Points on a hilly landscape, in no order, each with its height.
A ball rolls from a point to the lowest of its 2 nearest points, and stops where none of them is lower. Distance is the straight distance between rows; heights are no part of it.
Q_311: [  0  10   3 -14  -2   5  -1  11  -2  -9  16   0  -6   8  -1  -7  -4  -2
  -3 -13  -1  -3  -2 -12  21  15   4  14   6  -4   1 -28 -16  -8  10  -8
  19   4   3]  height 38.1
Q_649: [ -7  17  -7   7   7  17   2  12  11  -5 -14  -8  -4 -21 -14   8  -2  -8
  19   3   6  11   4   4  -9  -5  -4   0  -1 -15  -5  -2 -14   6   0 -13
   7  -1   0]  height 27.9
Q_632: [-19  13  -8 -11   4  -8  26   1 -11  -5   0  22   3   3  -3  -5  14  -1
  -5  -7 -12  -7 -11  -8  19 -14  -8   4  -3  -3  -5  -5   7 -17  -6  -7
  17  -4  -8]  height 35.6
Q_830: [ -5 -15 -12  -3 -24  -4  16 -14  -5  13  -6   9   3  -7   0 -12   9   2
  -5  -3   3   9   9   2  -7  -6   8 -12  -1  14   5  14   7 -11  -7  -4
   5  -1   6]  height 38.0
Q_947: [ -7   9   2   3   9 -15  -8  -6 -11  24 -19   2 -12  -3   7  20   4   4
  10  29 -16   4  12  -4 -21   0   3 -11  -4   5   0   2   7   4  -7  -1
  -4  -4   2]  height 13.0
Q_288: [-19  16  -2   7  -3  -5  18   7  20   3 -16 -15  19  -7  -1   8  -7   3
   1  12  -1  -3   8   3  13  -2   0  -1 -11  -9  -1  -7 -16  -6   3 -17
   8  -2  -9]  height 33.7
Q_641: [ -6   4  -4   2  -8 -16  12 -18  -8  26  -5  11   1   4   9  12  -5  19
  -9  16  -7   1  20  -7 -10   8   8 -20  -9  20  10   1  10  -9  -4  -4
   2   2   6]  height 26.5
Q_92: [  2 -10  17  -9 -19  -8  -4   4  -8   8   2 -12  -9   4   9 -19  14   6
  11  12   8  -9   1   7  -8  -5  -7   7   5   0   6 -14  -4  19 -15   8
   7   0  12]  height 72.5
Q_770: [-16  -9 -16  19  -4  -1  10  -7  30  -8  -9 -19  12   0   4 -10  -4  -1
  11 -14  11   3  14  17  -9  -9  -2   6  -5   1  -4  -5  -6   2  14  15
 -12  -3  -4]  height 18.6
Q_195: [-17   9  -2  -1  12 -22  22  -4  13  16 -13   9   9  24  16  10 -11  12
  10  15 -25  -9   0  -4  -2  -7   2   3 -13 -13  -6   5  12  -7  -8 -12
   8   6 -19]  height 40.0
Q_746: [-13 -12   2 -15   6 -22   1   0  -1  14  -2  -1 -12  14  15  -8  14   5
  12  10 -13 -10   0  -5 -17  -6   3   3  -3   0  -5   1  15  10 -23  10
   2   0   8]  height 65.6
Q_909: [ -5 -15  14 -13  -2  -3  -4  10  -5  -4   1  -6  -5   1   5 -23  19  -4
  17  -3   5 -11  -3   6   2  -8 -13  25   7  -3  -4 -11   4  24 -12  11
   1   3  12]  height 70.4
Q_583: [  5   3  -3  11  -3  28  -6   7  17 -26   0  -8   7 -11 -18  -1   0 -13
  16 -18  14  11  -6   9   4   1  -7   6  13  -4  -4   3 -18  11  12  -3
 -14   5   2]  height 22.6
Q_380: [  8  -2   6 -16  -2   7 -13  10  -4 -11  20  -4  -7  15  -7 -17   0   2
  -3 -23   5  -8  -7  -1  16  15  -2  25   9   0  -3 -26 -11  -4   4  12
   1  12   9]  height 41.5
Q_107: [-18  -8  -8  -5  15 -18   9  -4   7   0  -9   5  -9   7  10  -1   5  -1
  17  -6 -11   5  -2   0 -12  -8  -4   6   5 -14  -9  13  19  -3  -6   6
   0  -8  -2]  height 51.1
Q_225: [ 25 -16   6   7   5  -7 -26 -10  -4   2  26   0 -11   9   5  -1 -15   4
 -16 -11  -2  -4   1 -10  -9  12   6 -10   6  13   6  -6   5   3   8  21
  -9   7  12]  height 43.7
Q_712: [-16   5  -9 -23  15  10  10   6  -3 -11  10  14  -6  10  -4 -15  11  -4
  13 -29  -3  -4 -13 -15  18  -8   3  22  13  -9  -1 -29  -2 -10  -3   1
  11   2   7]  height 28.8
Q_269: [  6 -10  14   0  -4   2 -16   0  -5   6  -4  -7  -3  -8   1   8   3   5
  -7  15   8  -1   5   0  -4   3   0  -5  -1  -3   0   3   7  10   3   6
  -8  -3  -1]  height 89.7
Q_758: [-15  13  -4 -11   1  23  18  13 -13 -11 -10   8  -5  -6 -22 -12  18  -2
  22   5   8   0 -10   7  16 -13  -6  14   5  -9 -16   5  -9   0  -9 -14
  10  -2  -4]  height 7.9
Q_598: [ -8  19 -10   1  16 -15   2  -8  -7   4  15  23  -2   1   8   8 -14   3
 -12   3 -19   8   3 -21  -2   5   5 -10  -2   7   6  -6   2 -19   2  -5
  17  -4  -4]  height 42.7
Q_163: [  1   7  12  -5  19 -17  -7   8  -1  17   1  -6 -12  15   7  15  -9   1
   7  20 -13  -5   5 -11  -8   0   1  -1  -7  -4   2 -13   1   8  -8  -2
  12  -1   1]  height 76.9
Q_981: [ -8  16 -11   4  -2  -8  19   1  12   6   7   3  16   1   5   3 -14   7
   1   5  -7   8  10 -14   4   6   6   1  -9   0   9 -12 -11 -13  -6 -16
  15  -3  -4]  height 54.4
Q_283: [ 17   0  11  23   3   5 -19   2  16   3   6 -16   5  -9  -1  17 -13  -8
 -15   9   3   0  15   6 -16   4  -1 -13  -3   1  -4   1  -5  10  10   3
 -10  -2  -3]  height 87.8
Q_428: [ -7  23  -4  -6   6   7   7  14  -2  -3   0   2  -7  -8  -4   8  -6  -4
  19   6  -2   9  -3 -12   4   1  -2  14  -7 -13   5 -16 -18  -2  -2 -14
  20  -3   1]  height 55.8
Q_893: [  7   5  -3  -2 -32  14  15  -6  -4   8  -1  -5   5  -7  -7   0   1   9
   0   8   3  13   6   4   7   4  13  -9  -3  13  12  10 -10  -6  -8 -14
  11  -7   9]  height 47.7
Q_881: [ 22   7   8   6  -5  31 -12   5  -9 -17  -1  -6   2  -9 -23   1  10 -10
  27  -3  12  14 -13  13   1  -5  -8  -1   9   0  -2   7 -13  29  -4  -7
  -4   1   7]  height 23.7
Q_82: [ 27 -20  15   6 -14   4 -26  -4  -2  -8  10   2   5   4   7 -10  -2   0
 -10  -8  15   0   3  11   0   5  -1  -3   2  13  15   6   2  12   9  21
  -9   4   8]  height 38.6
Q_351: [ 25 -17  29  -9 -22  15  -9   4  -7  -2 -17  -4  13  -7   8   2  -1   9
 -11  14  31  -8   1  20  10  -6  11  -5   6  11  14  15   1   7   1  11
   2   6  -6]  height 18.4
Q_762: [ 19 -16  -4  10  -9  19  -6  -8  -9  -5  -6  20   7 -18  -7   5  -1   2
  -5 -13  19  11   1   7   5   0   4 -17   5  20  15  25  -1  -3   9   0
  -9  -3   1]  height 28.2
Q_62: [-15   2  -7   8  19 -16   9   2   4   2  -8   3 -12  15   6  14  -6   2
  -3   1 -24   0  -8   3  -9  -3  -3   4   1 -15  -9  18  21 -10  -1   1
  -4 -11 -11]  height 47.5
Q_944: [-29  -7 -11  -1  12 -11  15  -3  16 -10 -13  -2   5   8   5 -11  14  -5
  18 -12   0   0  -5   9   1 -12  -2  11   1 -13  -9   3  17  -2   2  11
  -9  -5   0]  height 54.5
Q_440: [ -8 -18  -2   6 -16 -12  19  -6  14  10  -1 -15   5   7  21  -2  -3   4
  -9   3   3 -12  20  13 -11   0   6 -16  -8  11  -3   8   8   5   1   8
  -6   4  -4]  height 12.1
Q_222: [ -2   7  -9 -17 -10  10   2  10  -7 -11  15   3  -5  11  -6 -11   2   4
  16 -25   3   1 -10 -12  14   1   2  22   9   3   0 -25 -14  -6   0 -12
  16   0   4]  height 34.1
Q_342: [-14  14 -11   6  15 -22  13  -5  -1   8   7  18   1  15  16  13 -11   7
  -9   7 -31  -7 -10 -11  -1  -1   0  -4  -6   0  -1   9   9 -22  -2  -9
   9  -8  -9]  height 46.6
Q_660: [ 10  -5   2  -7  -2  -2  -5  -5 -13   7  10   5  -1  -4   8   1   0   9
 -21   7   7   1   2 -12   5   7   3 -10   0   8   0   0   4  -4   6   4
  -2   0   2]  height 90.8
Q_221: [ 17  -4   4  -2   8   3 -28  -3 -18  -1   8  11 -17  -4  -6  -4   7   0
   7  -1   2   5 -11  -8  -7   3  -9   6   9   6  10 -14   3  11  -3   4
  -5  -3  18]  height 20.7
Q_364: [ 12 -23  17  -5 -23  12   0  -4  -9   6 -28   5  10 -15  -3  -4   7   6
 -14   6  29  -7   1  24  12  -3   9 -10  -1  13   8  22  10  -2   2   4
  -3   5 -10]  height 9.8
Q_436: [ 25 -24   3   7  -1  -4 -28 -14 -10   2  14   9  -7   1   8  -5   1   0
  -9  -6   9  -2   7   0 -13   8  -5  -9   5  18  11   2   8  11   5  21
 -19   4  13]  height 41.3
Q_825: [ 28  -7   3  22   1  12 -23  -1  18 -10   6 -10  13  -8  -8  11 -19 -16
 -21  -7   9   4   8   8  -4   6  -5 -11   0   4   2   7 -11   5  18   9
 -18   3  -4]  height 87.1
Q_259: [  7  10  -5   7  -8  28   4   7   4 -18  -8  -6   9 -16 -21  -1  12  -6
  16 -12  13  13  -3   9   1  -4  -9   1   8  -5  -2  16 -11  18   0 -12
  -9   0   2]  height 18.3
Q_178: [ 34 -11   2   3 -19  22  -9  -1  -4  -7  -2   7  12 -10   0  11 -10   6
  -3  -9  25   7  -6  10  11   1  14 -11   6  17  18  18  -5   5  10   6
  -3   1   3]  height 33.1
Q_409: [ 17 -14 -10   5 -21  -4  -4  -6   6   3  19 -16   2   3   6 -16 -13   6
   1 -10   3   0  14   8 -14   5  -2  -7   7  13  12  -6 -10   7   2   9
   2   0  15]  height 12.2
Q_675: [ 12 -11  14 -18   3  -8 -21  -3 -14   7  21   2 -18  22  11  -8   0   6
 -18  -3  -7 -14  -9 -12   2  13   4   1  10   8   0 -14   7   3  -3  15
  -2   8  13]  height 81.7
Q_369: [ 11   0  20  -4   6  22  -9   4 -18 -10 -13  15   2 -12 -15   2  13  -2
 -11   6  13  -4 -18   2  19  -3  -6  -9  -4  -4   3  16   1  -1  10  -1
  -6   3  -9]  height 17.9
Q_586: [-19  -5  -3  -8  11 -22  16   1  13  -2  -2  -2   3  21  14  -8   7   3
  -3  -2 -13 -16 -13   3  14  -6   1  11  -2  -4  -6  -1  14 -15   2   3
  -2   1 -14]  height 59.2
Q_823: [ 24 -18 -12   7 -15  -4 -18 -10  -4  -4  26  -4 -10   3   6 -19  -5   2
   5 -25   4  13   3  -8 -13   6  -2   0  12  18  11 -11  -7   2  -1  11
   3   1  19]  height 18.2
Q_771: [ 12   4  -9  19   2  15  -5   4  23 -31  11 -10  12 -11 -20   3 -11 -13
  -3 -26  11  13   0   8   2   6  -8   0   6  -3   0   4 -22   3  20   5
 -14   4   1]  height 25.9
Q_506: [ -1  -5  -8   3 -31   9  19  -5   2   5 -14  -6   9 -12  -9 -10   3   7
  -8   0   9   6   8  17   2  -3   7 -16  -6  10   7  14  -1  -7  -4 -12
  -3   2  -4]  height 43.5
Q_630: [  3  -4   5  -9   8   5 -19  -1 -10 -11  16   9  -2  16  -1 -20   7 -10
  -9 -40  -2  -9 -14  -4  13  10  -4  18   8 -10  -9 -15   1   0   2  17
  -9  12   8]  height 44.4
Q_917: [ -4   8 -17  14   7   1   4   1  10  -1   0  -3   3 -16  -6  10 -19  -6
  -2  -1  -5  15  12  -4  -8   2  -1 -10  -5 -10  -1   0 -10 -11   8 -12
   3  -8  -3]  height 35.2
Q_511: [  0  -1   7  -2  17  -7 -20   0 -16   7  -1  -1 -19  -9   4  -3   9   2
  14  10  -9   5  -3 -11 -19  -4 -11   6   3  -2   5 -12   8  12 -15   2
  -1  -3  20]  height 14.0
Q_852: [ -9   5  -2  -6  17 -20 -15  -8 -18  19  -7   8 -20   2  13   7   9   4
  17  18 -15   3   3 -11 -20  -4  -2  -3   4   8   0   4  11   4 -12   2
   0  -4  15]  height 5.0
Q_725: [ -5  12 -12  15  12   1   2   6  21   1 -11 -18   3 -15  -9  16 -16 -10
  14   3  -3  13  14  -3 -17  -5   2 -11  -5 -16  -3  -4 -10   5  -1  -9
   2 -10  -3]  height 31.8
Q_568: [ -4   2   0  -1  20  -9 -14  -5 -19  11 -14  11 -15  -8   2  20   2  -1
  -3  14 -15   2  -7  -5 -11   6  -3  -5   3   4  -5  19  22  -8   4   3
 -14   2  -4]  height 44.0
Q_376: [ 36 -19  12  -2 -20  13 -23  -3 -14 -14   9  12   4   3  -1  -4  -6   4
  -5 -11  20   8  -8   5   5   2   7   2  12  13  15   2  -5   5   8  13
  -4   6  10]  height 37.4
Q_37: [ -4   8  -7  12  26   2 -10   2  10 -16   6  -4  -1  -3  -9  11 -12 -11
   3 -17  -4  11   0  -7  -2  -6  -4   0  -2 -19  -4  -2   7  -1   3   3
  -9  -8  -3]  height 31.3
Q_347: [-18   7 -15  -8  27  11  11   0   1 -18   1  15  -6   2 -11 -10  11  -8
  24 -27  -1   4 -10  -9   9  -8  -6  12  14 -15  -8 -12   7  -4   4   2
   8  -8   5]  height 23.0
Q_747: [  0  18   2 -13  26  -3 -20   4 -17   3  15  14 -21   5   6   7  -5  -4
   1   3 -11   0  -5 -25   0  12   4   9  -5  -2  -3 -24  -3 -10  -3  -5
  15  -3  10]  height 79.2
Q_857: [ 34 -15  18   7 -21  17 -19   1  11 -18   4  -4  12   8  -3 -11   5 -16
  -1  -8  17  -1   1  17   1   3 -10  10   2  10   5   6  -8  19   8  21
  -8   6   6]  height 35.5
Q_648: [ 11   7   1   1   2  23  -1   6  -5  -9   2   7   3 -15 -14   4   2  -5
  -8  -2  10   7  -8   0   8   2  -4  -6   0   0  -1  12  -6  -2   5 -10
  -4   2  -2]  height 10.3
Q_309: [ -1  19  -5   7  10   0  -3  -3  -4   1   4   4  -7 -12   1  13 -15  -3
 -12  11  -8   9   3 -12  -1   7   4 -15  -6   2   4   1  -5 -13   6  -8
   8  -5  -8]  height 38.9
Q_488: [ -2   0  26  -7  -2 -11  -1   3  -5  19   1 -11   0  11  16   6  -1   9
  -4  28  -3 -17   5  -6   0   1   2  -2  -6   0  -1 -13   3  11  -8   0
   8   0   0]  height 75.6
Q_518: [ -9 -11 -11  11  -9 -20  12  -9   0  17  -8  -6  -4   4   8   3  -2   5
  -4   5  -8   5  17   4 -20   0   5 -20   3   7  -4  12   9  -3  -6   2
  -6   1  -1]  height 19.2
Q_228: [-12  15   1 -17   7  15  15  10 -22  -9   2  16  -2  -4 -12  -8  11  -5
  -8  -1  -2  -9 -17  -9  22  -3 -10   9   1  -8  -9  -7  -3 -11  -1  -7
   8   3  -5]  height 29.4
Q_207: [  7   0  -5  -1   4  23  -3   3 -10 -22  12  16   1  -6 -19 -10   6 -12
 -12 -23  11   6 -14   1  13   0 -11   3   8  -2  -1   9  -4  -2   5  -1
 -11   7  -1]  height 17.2
Q_196: [-18  14  -8   6  -5 -18  25  -5   5  15  -4  16  16   8  11   1  -9  21
  -2  13 -21 -13   0  -8   8  -1   5   0 -18   3  -2  -4  10 -13 -13 -17
  15   6 -13]  height 35.7
Q_320: [ 18  -9   1  -1 -23  13  -5   3   4 -13   6  -9   6  -1  -3 -17   5 -10
   5 -16  16   4  -3  11   3  -2  -7  15   8   5   6   2 -12  18   2  11
  -8   3   3]  height 32.3
Q_891: [ -9 -11  15  -6   2 -28   9   4  -3  23   1  -2 -10  21  21   2   7   7
  -2  16 -11 -10  -2   4 -16   1   6  -2   0   1  -5   2  17  12 -10  11
  -2   1  -2]  height 63.4
Q_55: [  2  -6  -2  18   1  -1  -4   5  24  -9  -6 -19   9  -4  -3   3   0 -13
   7  -5   6   0  13   8 -16  -2  -8   2  -5  -7  -5   2  -2  10   8  12
 -16   3  -4]  height 23.5
Q_125: [  3   4   1 -12  18  -8 -24   2 -12   7  22   1 -20  21   8  -3 -11   1
  -8 -13 -12  -8  -5 -15   1  12   5   8   5  -1  -5 -27   0   1  -7   5
   9   3  13]  height 80.5
Q_644: [  4  14   3   0  30 -13 -28   0  -8   9  12  -1 -22  11   7  13 -15   1
   4   8 -19  -1  -4 -19 -12   6   5   0  -6  -7  -3 -16   2  -1  -1  -2
   7  -7   5]  height 78.1
Q_605: [ 11 -12  -3   5  -5  -2  -1  -9  -7   8  -3   4   5  -8   3   7  -3   2
 -22   3  10  -1   7   1   3  -1   3 -19  -4  12   9  12   6 -16   8   3
  -7   4  -7]  height 91.8
Q_940: [  6  -8  26 -10 -15  -5  -1   7  -4  10   4 -21  -1   4   7  -3   4   6
   4  27   9 -15   4  10  -2  -2   2   7  -1   0   2 -22  -7  18  -5   0
   9  -1   8]  height 74.1
Q_951: [ -9   8  -8  -5  13  16  15   3 -10 -22  10  12   3  -2 -16 -18  13  -4
 -10 -21   7 -10 -15   1  19  -6  -9   9  10  -4  -8  -5   1 -10   3  -1
  -3   1  -5]  height 23.6
Q_999: [-19  -2  -6  -7 -17  -8  24   5   8   6  -3  -6   7   5   4 -11   4   5
  13   4   0  -5   7  -1   6  -6   5  11  -5  -2   7 -13  -7   0 -11  -9
   9   1   6]  height 37.6
Q_737: [-10  -9   3  -6   5 -26  12   0   8   9   4  -6   3  25  20   0  -4   1
  -9   5 -13 -11  -2   2  -7   2   2   4  -2  -4  -4   4  10  -4  -2   4
  -1   1 -11]  height 61.2
Q_229: [-26  -6 -11   3   8 -15  21  -4  23  -6 -10  -3  10  16   4 -10  13  -1
   7  -9  -7 -13 -19  11  15 -14   2  17  -2  -9  -7   2  19 -14  11  10
  -6  -7 -20]  height 57.1
Q_113: [ -3  17 -11   7  -3  23  16   6  11 -12 -14 -14  10 -25 -25   6  -3  -4
  17  -6   9  16   3  10   3  -6  -4  -7   5  -5  -5  13 -16   6   0 -14
  -2  -3  -8]  height 23.3
Q_386: [ -5  -2   2  13  11  -2 -11   1   6 -11   1  -5   1  -8  -6   3   1 -12
   7  -4   1   7   2   1 -12  -1  -7   1  -3 -13  -9   3   7  14   0   3
 -14  -1   0]  height 27.4
Q_594: [  6 -10 -10   0   4 -14  -8  -8  -1  -7  20   0   2  16   7  -3 -12  -5
 -27 -27  -6 -14 -11  -5   9  11  -1   3  -1  -1  -8   8   9 -23   7  14
  -9   0  -7]  height 84.6
Q_119: [-10  13   4  -2  -4  -6  12  11  18  12 -15 -14  11  -4   0   8  -3   0
  15  22  -5  -4  14   1  -2  -4   7  -1 -11 -15   0 -10 -13   8  -8 -14
   8  -2  -3]  height 29.9
Q_534: [ -8 -11 -12   2  10 -10 -12  -5 -12   5   1  11  -9  -3   5   6   6   0
  -8  -1  -6  10   2 -12 -16   0  -3 -10   9   5  -1  12  17   0   2   5
 -12  -3   2]  height 39.9
Q_176: [  6 -16  -6   9 -10  -9   2  -6  18   3   7 -14   3   2  15  -4 -11   4
  -7  -5   5  -7  16   5 -15   3   0  -8  -5   7  -2  -1  -4   2   6  14
  -5   1   2]  height 6.0
Q_11: [ -7  11  11 -13   2  26  13  10 -19  -5 -14  10  -2 -14 -18  -6  24  -1
   5  15   9  -6 -17  10  16  -4 -12   5   3 -13 -11  10  -3   3  -5 -11
   5   5  -9]  height 15.9
Q_504: [-11  -5 -21   7 -23  10  14  -5  17 -10   0 -18  11  -3  -1 -16   6  -3
  17 -21  17   9   6  15  -6  -7   3  16   5   9   4  -5 -13   7   9   9
  -6  -5   3]  height 23.8
Q_405: [-19  11 -12 -12  15  17  20   2  -5 -13  -7  16   0  -5 -13 -11  19  -2
  20  -9   3   3  -7  -2   5 -14 -10   9  12 -19 -11  -3   2  -3  -6  -6
   6  -4   3]  height 16.6
Q_366: [ 17  -6   2  12   7   7 -15  -2   7 -11  16  -5   8  -1  -4   7 -18  -9
 -24 -14   2  -3   5  -3   7  13   2  -7  -5  -5   0   4 -12  -7  18   4
 -15   2  -6]  height 86.4
Q_452: [ -6  18 -12  -1   9 -17   7   2  18   8   7   1   5  16  10   5 -17   9
  13   7  -8   0  12 -22  -9  -1   9  -3  -9  -4   5 -24  -8  -1  -7 -13
  23   1   4]  height 56.7
Q_256: [ 20   6  14   8   4  23 -22   4 -10  -7 -13   8  -7 -17 -20   9  12  -8
  11  10  10  15  -9   1  -5  -2  -5  -4   9  -5   7   8  -9  24  -2  -9
  -8   2   7]  height 28.4
Q_592: [  4 -14  -9  -2 -20  -6   5 -21  -8  20  -3   8   0  -5   6   0   1  15
 -10   6   2   6  18  -6  -7   6  16 -22   1  24  14   8   8 -10  -3  -5
  -2  -1   9]  height 31.9
Q_136: [-12  10  -1   4  -1 -19  20 -11  -2  26   2  12  11  11  16   8 -10  15
  -5  16 -18  -3   8 -14  -1   6  10 -12 -15   9   5  -1   5  -4 -15  -9
   9   5  -4]  height 31.4
Q_915: [ 28 -13   3   6   0  -3 -32 -10 -11  -8  16   3 -17   1  -2 -16  -1   3
   5 -17  -6  12  -8  -5 -12   7 -10   4  17  18  10 -17  -7   5  -3  11
  -5   6  23]  height 23.4
Q_542: [-16  -4 -22  12  -8 -10  16  -2  24  -4  -1 -17  14  -1   6  -4  -7   0
   1  -9   4   1  19   9  -2  -5   1 -11  -2   0  -3  -2  -4 -11   8   0
  -6  -4  -7]  height 13.5
Q_898: [  0   8   4  13  -8   4  14   7  21  -7 -18 -19  14 -22 -10  15  -5  -4
 -19  12   7  -7   3  18  10  -4   0 -11 -11  -1  -2   8  -7  -7   9 -14
  -1   0 -17]  height 32.4
Q_802: [ 14  -4 -10   3   6   3 -14  -3   5 -12  23  -3   4   6  -6  -2 -13  -2
 -28 -29   1  -6 -11  -7  17  17   0  -2   4   1  -1  -5  -5 -20  16   8
  -6   5   0]  height 85.6
Q_301: [ -8   7  -9  14  -5  16  16   6  24 -13 -19 -20  11 -21 -12   7   1  -6
   2  -6  10   3   4  19   5  -4  -2  -1  -5  -4 -10   9 -12   0   5 -10
  -4  -1 -13]  height 27.7
Q_979: [-23   6   3  -5  -1 -14  12   7  18  15 -20 -10   5   7   1   7   2   0
  20  25  -7 -10  10   4  -6 -13   4   5 -15 -20 -10  -5   7   5  -9  -8
   4   0 -12]  height 25.7
Q_358: [ 14 -24  -3   2 -16  13   3 -15 -15   6 -25  19   2 -20  -6   0   9   9
  -9  -1  18   5   6  15  10  -5  11 -16   0  20  12  26   4 -13   0  -2
  -4  -1  -5]  height 20.4
Q_684: [ -2  22 -13   0 -21   8  15  -2  -1   2   2   1  13   0  -5   2  -5  11
  12   7  -7  15   8  -9   7   9  10   0  -7   7  15  -5 -19 -13 -12 -21
  20  -8   6]  height 51.5
Q_52: [-15   4  13   0  -3 -13   4   2   2  25 -22 -10  -2  -1   5  13   3   3
   7  28 -11  -1  15   8 -15  -7   2  -7  -9  -4 -13   5   8  12  -9  -5
   3   1  -4]  height 19.8
Q_457: [-18  20  14  -6   8  -4   0   2 -17  10 -15  16  -7 -10  -6  10   8  -5
   0  34 -13  -4  -6  -7   4  -4  -3   6 -13  -5 -11   1   5  -4  -2 -12
  13   1 -13]  height 50.1
Q_184: [ 26  -8  33  -4 -16  27 -14  10   6  -6  -8 -10  13  -9   0   5  -5   2
 -14  13  19  -2  -2  19   3  -2   4  -2   5   2   5   7  -6  17   3   6
  -3   4  -2]  height 24.0
Q_144: [  8   4  19   6   8  -1  -9   5   5   9  -2 -19  -1  -6   1  19  -7  -9
 -10  21  -6  -2   8  -2 -10   6   2  -7  -9 -14  -8  -2   1   7   7   0
  -3  -6  -7]  height 88.7
Q_281: [-19   3  -9   7  10 -27  23  -3  18   5 -17   8   1  18   9   6  -3   7
  -1   2 -28 -11  -3   9  -4  -9   0  -3  -6  -9  -6  18  22 -15   0 -10
   0  -4 -20]  height 43.8
Q_745: [-12  26  11  -7   6   4  -3   8 -12   7  -4   7 -10  -9  -6   9  -1  -9
   5  25  -2   3  -4  -9   7  -2   0  11 -14 -12   2  -4 -10  -3  -4 -16
  21  -3   1]  height 53.2
Q_183: [ -3  17  -3   3  -7  14  17   3   3  -1 -16  -8  11 -19 -13   9  -6  -1
 -10  15  -1   3   4  10  12   2  -1  -8  -7  -5   2   5 -14  -9   1 -19
  12   2 -12]  height 36.8
Q_126: [ -9  -2 -13   2  19  -8  -8   1  -1  -4   8   7 -11   2  -1   9  -6  -4
   5  -9 -14  17  -3 -16 -15  -2   1  -3   2  -5  -4  -3   9  -4  -4   5
  -2 -10   3]  height 35.4
Q_613: [-15 -13  -1 -18   0 -16   5   7   0   3  -2  -1  -9  16  13 -18  24   1
  22  -1  -3 -12  -4   3  -8 -11  -5  18   0 -10  -9 -10   9  11 -16  11
   7  -4  12]  height 68.1
Q_399: [  8 -10  13 -11  12 -15 -12  -8  -9  13  18   2 -13  24  20   1  -8   4
 -25   1  -6 -14 -13  -7  -4  13   7  -1   6   8  -2   9  16  -1   5  16
 -13   6   4]  height 82.7
Q_372: [ -7  -6  -3 -12 -33  -2  28   3   2  -3   9  -9  12   9   4 -22   8  12
  11  -4   8  -3   2   3  14   2  11  14   3   9   8 -10 -13   2  -8  -5
   5   3   5]  height 33.3
Q_916: [ -8   8  12  -1  18  -1 -16   2 -17  10 -11   9 -10  -6  -1  16   5  -6
  -5  28  -8   1  -1  -5  -1   4  -2   5  -4  -6  -6   9  14  -1   1   0
  -5   3  -9]  height 46.8
Q_628: [  0  12  19  -7  15  18  -7   7 -22  -3 -10  16  -6 -10 -19   4  17  -7
  -8  13   5  -6 -19   3  14  -6 -17   0  -4 -13 -12  17  11   6   0  -4
  -4   7 -11]  height 22.8
Q_270: [  8  -8  -2  -5  13 -15 -11  -7 -15   2  16   7 -13  19  12   7  -7  -2
 -37 -16  -9 -12 -15  -6   3  12   5  -1   3   4  -2  17  16 -15   8   9
 -17   3  -3]  height 83.6
Q_596: [  5  -8 -13  -4 -32  10  15   2   6 -12   6 -14  10   1  -1 -21   9   1
  16 -17  18   4  -1   9   9   0   1  14   9  15   1  -5 -11  10   1   4
  -4  -3   3]  height 28.3

For each start below, name the point where the ball stops.
Q_380 | Q_758
Q_598 | Q_259
Q_857 | Q_176
Q_399 | Q_641
Q_269 | Q_641
Q_452 | Q_641
Q_225 | Q_364
Q_457 | Q_176
Q_92 | Q_641
